The views of a scene show one set of named points, each view turned or mirrored, and shifted as a whole, with a little noise and some points left out.
(in the rows, 128 means zero)

Scene 1
View 1
k745: [136 138 179 140  81 142 117 137 136 139 219 133 110  98 159 217  82  55
 103  93 109  75 138 131 136  79 101 121 171 111 162 122 128  95 145 110
 213 105 191  96 204 164 223  80 146  92 114 155]
k880: [142  92 100  82 124 133 157 152 128 108 106 119 182 103  66 151 148 136
 101 149 135 165 138 121  97  89 108 109 137 128 167 144 109 131 100 150
 134  63 154 116 142 194 151 139 109 142 149 127]
k994: [136  95  84 102 134 137 156 173 120 111  87 104 191  99  80 147 131 134
 104 168 141 167 151 109  99  84 104 106 147 109 179 152  90 134 101 153
 142  61 145 113 154 188 142 147 100 130 164 133]
k135: [146 119 153 118 101 142 123 144 127 126 166 126 152  91 111 202 113  92
 109 103 125 123 153 121 125  99 102 109 147 123 167 138 113 113 132 120
 175  78 163 111 183 170 184  95 126 120 140 129]
k897: [141  84 186  64  85 129 158  90 147 111 191 149 124 128  91 176 159 117
 108  84  93 125 109 156 116  99 120 120 135 155 133 102 171 113 130 129
 157  86 192 111 130 207 220 107 146 141  97 126]
k598: [123 103 150  91  86 128 163 111 148 109 193 146  98 136 134 160 120  97
 104 127  94 100  97 152 109  70 113 126 166 120 146 104 163 113 133 134
 189 110 214  89 151 201 214 113 145 110  84 161]
k899: [122 105 100 102 112 131 167 155 134 109 131 121 138 121 116 136 121 121
  99 173 115 132 119 124  93  66 102 116 166 106 168 129 119 126 115 148
 171  92 183  95 151 191 171 135 117 104 115 157]
k393: [128 109 106 108 117 137 157 154 128 113 134 118 152 109 106 153 117 113
 106 155 130 136 135 119 103  77 105 114 158 109 174 139 108 119 108 145
 163  84 167 106 161 184 164 135 115 112 132 148]
k239: [133  91 122  83 112 136 156 140 130 107 137 127 162 112  79 162 143 125
 101 133 123 149 130 127 107  93 108 110 140 130 161 134 122 122 114 143
 152  78 167 114 144 198 170 130 121 139 133 130]
k162: [154  94 170  77 105 137 137 121 135 120 155 132 172  98  66 198 154 118
 110  84 121 151 145 134 126 115 112 110 120 157 151 125 134 119 125 124
 138  58 157 125 146 191 186 106 135 156 149 101]
k587: [142  79 124  69 118 133 160 136 132 107 123 130 173 114  62 154 154 138
 106 135 119 161 134 130 103  95 110 113 130 142 160 131 127 129 107 148
 135  68 161 112 133 200 172 135 117 146 138 122]
k703: [147 106 151  98 109 139 134 135 132 125 158 125 162  97  86 189 136 108
 106 103 122 138 143 129 120 102 109 109 135 134 159 136 122 118 122 129
 156  69 157 118 157 187 184 108 126 140 144 119]
View 2
k135: [117 125 148  81 152 147 152 141 132 101 140 172  98 127  57 170 112  81
 125 138 145 118 134 137 108 137 100  90 112 116 127 137 102  88 129 112
 100  78 108 197 131 173 104 130 107 100 131 116]
k880: [139 112 116 116 166  94 152 131 138 100 143 126 120  83  54 141 124 106
 134 114 150 129 105 131 140 129  42 143 137 131 138 192 101  99 104 150
 110  98  80 176 136 193  86 132  90 128 141 176]
k239: [129 111 127 103 162 110 143 121 138 115 143 128 118 104  66 155 114  96
 127 127 153 121 107 124 132 136  71 124 131 127 130 168 108  98 109 140
 118  97  89 178 140 178 104 137  95 130 149 147]
k587: [134 103 113 120 169  93 140 114 135 113 146 117 126  90  66 145 119 102
 124 121 154 121  93 120 138 138  58 139 139 129 132 187 111 104 102 152
 117 101  84 165 143 184  94 139  86 141 151 166]
k598: [ 95  80 130  96 163 159 112  70 128 149 151 125 112 170  96 172 120  65
 105 142 158  98  99  99 106 156 131  85 127 120 129 121 142 109 118 112
 140  88 121 167 153 129 117 155  95 147 174  97]
k745: [ 79 103 158  67 141 187 141 110 130 125 131 188  80 182  77 183 118  45
 108 148 141 103 141 127  78 150 157  48 101 111 121 101 110  88 155  79
  97  69 127 202 144 133 106 135 108 105 147  76]
k899: [ 93  75 106 132 182 105 121 103 152 128 141 131 104 106  73 139 130  65
 117  96 145 114  94 113 131 142  74 128 137 131 147 178 122  93 143 146
  86  99  89 156 152 165  66 149  84 146 173 171]
k994: [130 114 119 117 168  92 151 137 144  95 131 142 113  77  59 141 127  95
 137 108 147 125 108 132 137 131  47 137 133 130 138 187  97  94 122 147
  90  99  82 177 135 197  80 134  91 125 135 178]
View 3
k880: [158  90 125 147  99 114 134 139 172 106 111 158 125 148 150 158 186 126
  88 179 164 130 108 143  73 164 156 136 136 136 135 142 126  46 185 134
 187  61 143 118 117 150 190 134 108 142 158 116]
k703: [153  96 129 118 120 122 120 139 170 128 125 142 108 104 119 178 171 105
  97 172 148 114 126 122  92 177 149 142 112 153 153 145 118  49 172 124
 139 120 132 116 105 144 180 139 112 133 111  98]
k162: [135 101 124 102 105 124 129 148 187 130 127 156 103 100 126 184 189  96
 101 153 128 121 114 110 104 169 145 138 112 166 156 144 121  58 156 103
 147 123 150 114  98 162 177 133 100 143 107  85]
k587: [150 100 124 131  92 109 135 144 176 116 114 153 125 138 151 165 192 116
  99 169 151 139 105 134  80 164 159 132 126 137 139 143 120  60 159 130
 173  76 153 113 109 161 172 138 110 147 145 115]
k135: [161  86 141 117 143 129 108 131 154 133 132 138  94  98  97 173 156 108
  97 181 157  92 143 123  83 190 146 152 104 147 153 144 121  46 191 130
 120 139 114 111 104 130 182 142 124 123  98  95]
k745: [176  87 153 120 176 112  81 116 132 157 146 120  88  79  78 185 136  98
 120 207 151  96 159 120  76 206 153 166  83 134 168 152 120  72 176 158
  48 194  76  90 104 102 151 167 155 112  56  92]
k393: [175  87 133 149 127 108 114 130 149 114 118 138 124 143 131 158 166 130
  98 195 176 123 123 149  63 182 159 146 119 122 135 143 122  49 192 157
 147  89 112 110 121 125 174 145 132 127 143 125]
k239: [154  93 126 134 112 108 126 138 165 118 124 147 121 133 140 167 181 119
  96 174 154 130 115 132  77 173 157 139 119 140 141 144 125  63 165 138
 155  89 129 107 108 148 169 139 118 135 135 117]
k598: [155 109 149 140 132  74  95 125 143 145 134 131 125 124 124 180 167 109
 135 192 144 147 128 122  62 183 180 152  99 114 150 151 120 102 127 172
  78 155  90  67 104 132 111 174 156 140  94 116]
k897: [130 120 132 113  97  90 118 146 177 145 135 143 116 108 135 190 186  88
 131 160 118 158 116 100  91 173 176 137  98 139 159 148 119 105 102 129
 101 142 129  75  92 167 118 156 122 151  88  94]
k994: [167  81 121 147 111 120 131 138 162 108 113 152 122 144 142 153 179 132
  89 184 175 119 110 146  74 171 148 136 129 135 128 140 125  35 197 136
 188  58 136 123 122 139 196 130 115 132 156 120]
k899: [175  88 134 170 119  89 112 124 143 112 112 143 142 162 148 155 170 141
 102 206 183 137 117 158  46 177 170 147 124 105 130 152 126  63 180 173
 155  68 106 100 126 126 159 148 143 134 160 138]
View 4
k239: [119  95 136 118 113 159 125  80 128 170 170 133 188 116 146 129 102 132
 130 124  76 113 141  86 126 120 145 113 123 165 150 108  77 110 143 126
 114 122 148 161  28 124 138 113 149 101 128 153]
k587: [125  90 136 114 111 155 125  83 128 165 173 141 190 113 153 134 104 131
 135 127  77 119 143  86 115 121 157 105 118 158 159 104  74 110 138 125
 119 118 144 163  22 126 134 114 162 107 137 166]
k897: [109 106 131  85 129 123 114 113 117 144 153 102 133  92 107 178 105 114
 138 128 106 125 100 107  83 135 189  72 120 161 171  77 103  94 131 164
 123 104 169 145  74 136 144 142 231 137 136 171]
k880: [121  93 140 128 115 165 127  77 131 170 179 151 201 125 158 117 106 143
 120 122  68 112 152  79 129 113 147 119 121 160 150 111  77 114 143 115
 117 125 142 170  12 115 132 109 129  95 132 155]
k598: [116 109 119 108 163 113 112 124 129 132 174 107 112 115 107 168  88 136
  73 133 111 122  91 125 103 110 199  75 111 131 169  66 102  78 114 185
 130  99 182 178  79 114 151 144 184 155 126 139]
k994: [123  91 137 134 121 162 132  74 134 173 174 148 196 127 158 106 104 147
 110 121  67 105 145  78 135 112 138 122 128 153 146 114  74 107 141 119
 119 127 146 175  13 110 137 108 109  95 128 145]
k899: [129  92 121 142 142 153 130  94 137 152 201 151 181 146 147 136  86 168
  61 122  81 111 124  93 138 102 176 104 101 124 160  92  70  98 120 139
 126 115 149 201  21 102 135 116 110 126 141 135]
k135: [111 110 135 114 155 119 125 103 134 165 130 102 132 111 117 121 115 117
 104 132  90 109 116 103 125 119 124 123 146 167 142 102 120  98 159 162
 125 124 180 145  73  98 175 125 131 104 106 131]
k703: [114 106 142 106 134 131 124  96 127 168 143 117 153  99 129 130 116 116
 131 129  82 114 128  97 113 126 135 117 141 170 149 102 103 103 149 142
 122 125 166 143  60 117 157 125 152 101 117 146]
k745: [104 123 125 111 196  81 120 134 139 150 124  75  70 114  88 142 110 113
  58 137 109 101  73 128 115 110 140 112 153 148 143  76 144  76 143 205
 130 116 209 151 117  86 194 138 138 127 100 100]
k393: [126  97 129 130 146 142 131  93 135 163 176 135 169 134 143 119  95 153
  80 122  78 109 126  97 133 106 151 121 122 141 149  99  88 101 133 139
 123 119 159 181  37 101 151 116 111 114 126 126]
k162: [111 100 145  99 114 140 116  90 118 171 136 115 161  87 132 139 124 100
 165 130  87 117 130  88 100 131 132 114 141 188 152 107 101 107 150 139
 116 121 163 130  59 127 153 127 186  97 116 163]

Which points are out of place in each view (at most two, in the order of its rows)? Write none if all are in place.
view 1 => k994, k899
view 2 => k587
view 3 => none
view 4 => k239

Scene 2
View 1
k202: [163 112 104 158 165  94 115 111 154  93 123 190 145  93 148 168 163 171
 148 140 134 106 109  94  92 118 128 150  97 151 118  96 163 108 126 152
 118 122  91 178 225 129  69 155 107  83 152 149]
k601: [124 106 134 141 131 134 120 118 153 134 140 184 141  96 122 206 160 138
 177 132  94 114 128  46  92 124 108 158 135 176  72 123 157 119 133 109
  99 115 129 148 173 136  89 157  99  85 137 115]
k795: [101 107 155 126 124 145 109 129 140 152 157 198 142  80 102 227 136  99
 199 120  65  98 140  24  78 122 118 161 151 166  43 134 157 127 128 106
  94 129 137 114 146 130  98 149 103  75 125  99]
k682: [131 106 121 151 125 141 140 107 159 132 123 167 116 122 132 187 143 149
 145 127 134 122 127  70  77 122 107 137 150 197  94 125 143 113 150  89
 132 110 130 156 179 144 118 156 107 113 125 137]
k874: [147 105 121 142 148 114 115 118 153 122 129 180 118 102 128 176 135 140
 151 125 121 101 114  80  77 108 127 145 121 169  90 116 150 122 140 125
 125 125 108 150 194 131 101 151 119  93 132 147]
k186: [153 115 112 136 154 105 102 124 140 115 121 197 111  90 129 159 119 137
 145 118 124  87  98  96  67  91 148 135 110 146 103 112 151 130 139 141
 131 142  83 140 213 110  98 145 133  78 136 174]
k141: [172 113  99 157 169  88 111 114 153  83 122 191 136  96 151 161 169 181
 139 141 145 108 104 104  92 112 133 146  80 149 124  93 162 105 125 160
 122 125  80 187 237 125  70 149 113  88 156 164]
k827: [120  98 136 145 125 142 133 109 164 132 136 167 145 110 132 213 172 142
 173 138 108 129 139  39  99 147  85 158 150 198  76 123 153 106 139  94
 104 100 147 162 170 155  89 155  84 105 132  96]
k603: [137  88 105 146 109 148 163 100 154 149 102 129  68 156 137 151 111 148
 101 113 168 134 122  95  66 111  97 118 179 225 106 135 121 119 196  53
 175 103 141 162 172 146 157 156 118 150 119 151]
k933: [139 114 122 120 135 113 101 136 135 143 125 194  95  96 106 164  93 104
 147 108 111  77 102  87  44  81 159 134 137 152  78 128 144 137 148 120
 134 155 105 114 181 108 127 145 142  87 124 174]
k823: [136 111 126 141 142 123 112 123 149 126 138 189 136  95 126 197 145 134
 166 134 107 106 121  65  84 115 124 156 125 166  77 115 156 115 136 122
 106 124 115 145 185 134  93 153 107  82 140 133]
k118: [128 114 131 132 138 117  98 129 140 134 141 195 129  90 118 196 129 116
 173 119  87  94 118  58  69 104 135 148 135 156  71 124 149 125 126 126
 109 138 112 122 176 119  98 150 122  71 130 135]
k500: [120 101 138 129 130 128 116 126 145 141 138 189 121  99 114 193 124 116
 167 120  94  96 121  60  71 109 125 149 145 171  68 129 146 128 140 110
 118 127 125 125 169 124 110 149 118  89 125 135]
View 2
k500: [142 147  68 106 139 191  93 125 134 145 129 102 168 165 102 102 150 154
 119 129 106 157 104 124 124 126 119 102  76 106 167 137 123 132  73  98
 156 152 128 161  83  92 156 132 153 128 163  77]
k874: [104 137  78 117 141 182 120 126 134 150 134 107 160 162 100 109 151 135
 129 129 132 140  97 137 119 148 103  92  96 118 150 136 118 154  82  92
 152 140 109 152 111 125 139 139 147 145 135 102]
k601: [138 128  70  85 108 197 104 130 147 142 133 105 151 192 114 100 148 152
 121 144 141 147 125 149 131 158 107  94 103 137 140 138 136 159  70  99
 155 138 104 131  91 122 142 130 154 125 164  87]
k118: [144 131  54  94 123 189  88 132 139 143 119  98 159 174 109  98 148 155
 115 138 116 146 112 118 121 128 129  97  87 112 160 131 137 147  76 109
 136 145 122 151  79  85 145 136 165 138 165  80]
k603: [ 63 185 118 175 195 166 138 109 103 164 150 119 177  95  63 130 162 120
 140 100 113 144  68 130  94 140  71 102  73  82 178 139  65 118  88  67
 166 141 132 176 158 135 164 150 123 151 101 124]
k823: [134 128  77  98 123 191 105 128 142 151 132 100 153 180 112 101 146 147
 116 142 130 146 117 137 121 149 112  94  98 124 152 139 132 155  78  94
 151 144 112 146  94 115 138 136 156 136 158  89]
k795: [182 155  70  76 109 206  63 124 137 137 135  87 159 179 103 102 160 165
 114 143 108 184 121 137 141 132 120 113  81 106 168 140 134 134  58 106
 185 152 134 137  72  78 188 111 156 112 191  56]
k141: [ 87  81  55 113 128 178 149 139 148 154 115 115 142 192 132  94 139 134
 116 144 156  95 120 141  99 169 109  75 115 148 127 135 143 187 101  99
 106 125  73 148 100 155  75 154 155 160 125 114]
k933: [123 134  41 126 153 174  97 128 123 141 112 105 167 155  99 101 152 141
 117 124  93 133  95  93  99 104 137  95  67  98 171 136 129 139  86 118
 109 150 127 184  77  55 121 150 166 154 147  88]
k186: [103 108  41 126 148 177 121 136 146 151 111 105 158 169 117  92 147 133
 116 127 125 108 108 103  98 137 124  90  86 115 148 133 140 164  88 110
 100 137  99 171  86  97  92 154 164 157 136 104]
k202: [ 98  95  62 110 125 187 138 133 151 154 122 110 142 189 130  94 138 132
 120 144 157 108 120 141 110 176 105  83 117 147 128 136 137 175  90  99
 124 127  83 141 100 152  89 145 154 157 130 111]
k827: [134 155 102  90 118 201 102 118 134 151 157  95 153 172 108 112 156 152
 123 137 145 170 112 172 141 174  82  96 105 125 152 140 117 152  66  74
 202 140 117 123 114 142 180 119 131 115 155  87]
k682: [104 157  94 127 151 187 116 114 126 156 140 114 163 151  91 107 151 136
 128 126 133 149  91 145 114 148  90 103  90 109 155 136 103 137  83  85
 171 139 114 155 122 126 156 133 140 138 136  98]
View 3
k601: [160 114  74  76 154 126 139 171 126 123  91 119 132 167 144 180 119  91
 116 130 105 146 151 117 175 161 111 139 117 101 111 130  94 143 105  77
 132 134 151 122 130 122 131 175 158 122 145 156]
k202: [174  71  89  79 166 106 125 207 128 141  83 110 147 165 110 188 146  92
 127 114  89 108 163 128 224 125 131  85  78 120 117 153 124 153  85  72
 120 145 185 104 116 126 168 123 182 161 175 165]
k141: [176  70 100  84 171 106 122 218 122 139  78 106 156 171 100 189 146  93
 141 113  79  97 161 126 235 113 136  74  67 121 118 164 131 147  82  78
 119 150 191 101 115 128 180 112 191 171 185 160]
k118: [159 130 100  74 155 129 157 177 123 112  91 112 136 165 157 182 131 102
 125 149  85 132 170 127 161 162 130 124 102 105 126 121 134 172 101  95
 135 156 142  89 132 114 146 193 159 131 150 160]
k874: [163 101  87  93 169 133 147 181 120 117  93 110 139 174 119 196 124  96
 119 123  96 122 140 107 164 136 131 112 105  98 106 137 109 131  97  83
 135 131 164 123 127 102 162 151 160 148 167 159]
k933: [153 140 117  94 171 137 176 182 112  99 101 103 145 184 149 204 138 126
 139 161  74  99 163 126 131 153 153  89  85 101 136 118 168 173  93 115
 150 149 141  73 130  83 171 189 152 145 168 163]
k823: [163 121  82  70 148 126 145 171 128 124  96 119 135 164 156 174 127 100
 115 145  92 142 166 125 179 163 114 136 111 108 114 121 107 162 106  80
 130 142 147 107 131 124 129 190 167 126 141 157]
k500: [157 133  93  89 156 138 159 163 117 109 100 110 134 173 150 191 121 103
 118 144  96 132 153 119 140 164 135 131 114  96 120 115 131 154 107  93
 139 140 137 104 131 101 148 191 152 128 152 156]
k603: [153 111  86 140 201 176 163 161 100  98 116  95 137 205  99 239  97 118
 102  97 111 109  75  88  76 131 152 107 128  70  94 141 115  77  81  92
 152  89 154 140 125  44 188 143 129 151 202 161]
k186: [162 112 114  87 169 121 151 209 118 116  89 103 152 171 127 202 147 114
 142 142  70  95 165 129 175 133 153  79  80 112 136 132 163 166  89 104
 138 153 161  78 121  98 177 161 169 159 174 166]
View 4
k186: [141  86 123 118 149 119 105 112 102 158 121 137 156 145 140 113 110  78
 110 102 169 143 156 150 103 136 166 135 151 174 195 196  88 144 167 210
 113 124 129  74 111 187 100 155 150 135  98 110]
k795: [ 65 118 114 116 149 122 111 123 188 147  52 142 126 164 159  89 114 128
  81  73 168  94 144 189  87 120 108 142 135 177 173 158 111  75 138 131
 117 148 182 111  85 181  61 140 135  90 131  85]
k141: [161  71 121  83 106 120 136 103  52 117 162 138 132 127 147 127 124  61
 115 128 155 139 191 113  95 116 200 111 146 215 166 213  41 151 176 247
 137 117  73 108  95 201  97 146 130 130  91  89]
k827: [106  98 108  76 121 118 109 133 170 105  82 125 102 123 143 123 133 122
 100  87 155  87 140 159 103  99 131 108 120 214 151 144  85  78 137 130
 128 165 128 148  84 141 107 145 122  81 139  82]
k874: [132  87 110  95 129 117 103 127 133 128 108 131 128 125 132 133 123  93
 117  94 159 111 142 151 109 117 150 125 130 190 174 168  83 122 152 163
 125 146 121 110 100 147 115 151 141 114 122 104]
k118: [ 98 103 117 119 149 123 111 121 149 154  82 144 140 159 148  93 109 106
  93  84 168 117 145 174  95 128 137 138 149 173 187 174 102 112 149 174
 113 133 159  96  99 190  73 152 142 112 123  97]
k500: [105 104 112 117 149 121 102 126 163 151  79 136 140 148 139 110 114 110
  98  80 166 110 140 170 103 126 131 140 139 177 185 160 108 106 145 152
 115 143 163  93 100 167  91 152 146 107 124 101]
k603: [174  72  85  98 142 115  73 140 168 144 102 115 132  77  91 174 119  89
 146  82 162 109  92 150 168 126 138 127 110 175 189 132  93 137 150 128
 120 166 113  89 120  74 192 169 157 144 127 139]
k682: [133  84  99  91 133 115  95 129 154 130  98 126 122 115 125 136 129  97
 121  92 157 103 125 158 125 117 146 119 127 191 171 148  90 114 151 149
 123 152 126 107 100 135 136 153 139 115 125 104]
k823: [117  97 119  98 133 118 115 125 140 133  99 137 130 146 145 110 118 106
 101  93 164 113 159 158  97 118 149 127 140 190 168 176  88 103 148 173
 122 139 140 114  95 173  86 148 132 107 118  89]
k933: [128 100 111 143 168 121  95 123 130 190  93 141 157 155 135 112  98  86
 103  85 177 137 132 169 119 147 141 153 153 151 214 183 110 138 160 182
 107 122 157  58 115 177  95 161 162 138 111 119]
View 5
k933: [161 111 142 203 126 157 137 109 121 107 129 101 139 127 152 151 130 137
 146 139 152 135 125 126 150 197 140 110 127 135 121 175 146 135 177 119
  62 172 124 157 177 141 145 136 122 161 127 117]
k682: [143 129 131 167 104 138 142 125 118 100 120  77 129 133 170 113 150 127
 151 109 145 106 140 121 149 140 148 143 133 126 137 133 145 131 157 113
  70 185 148 143 184 111 154 158 114 137 138  92]
k202: [196 116 170 181 138 130 181 104  98 134 138  80 122 135 121 132 151 120
 115 100 148 121 171 123 192 161  96 136 171 142 114 165 149 162 159 153
  72 171 137 187 187 114 143 153  84 159 171 138]
k827: [155 135 121 134 121  98 129 107 112  78 107  67  96 125 175 107 184 127
 159  82 127 128 134 113 145 117 158 156 146 129 117 145 134 163 147 126
  63 171 159 135 184 125 144 146  96 111 149  78]
k823: [169 115 146 172 137 127 141 100 112  98 120  88 112 130 152 129 160 130
 151 109 133 139 133 118 155 161 138 134 148 139 109 168 141 162 164 138
  66 175 140 150 175 139 143 125  99 137 145 111]
k118: [169 112 140 187 143 136 127  98 119  96 122  96 126 123 148 143 141 140
 157 123 136 152 118 112 146 184 147 114 130 143 103 185 139 163 168 131
  55 168 127 149 168 152 140 123 110 140 127 109]
k601: [165 120 135 157 136 115 131  99 115  89 109  79 110 126 152 123 165 131
 163  94 128 137 122 110 145 147 153 131 140 143 105 168 138 168 157 132
  58 172 141 140 175 136 144 133 100 129 142  96]
k141: [198 105 178 189 136 139 192 111  97 144 145  87 121 140 116 136 144 119
 105 105 152 117 178 130 202 168  82 135 172 148 116 165 156 161 159 152
  70 180 135 199 187 105 144 160  81 170 182 152]
k795: [151 108 125 165 146 113 102  84 122  64 101  90 101 121 166 135 165 145
 187 107 120 166  91  98 115 171 180 122 121 140  94 189 130 176 167 122
  53 163 129 124 165 169 144 100 107 123 116  82]
k603: [107 155 116 179  64 168 148 151 133  99 127  68 160 143 195 104 132 122
 153 137 173  68 143 138 144 137 151 151 108  95 169  80 151  80 151  98
  79 194 148 138 206  78 160 193 146 139 125  89]

Which points are out of place in each view (at most two, in the order of its rows)? Write none if all are in place.
view 1 => k874
view 2 => k601
view 3 => k823
view 4 => k141
view 5 => k933
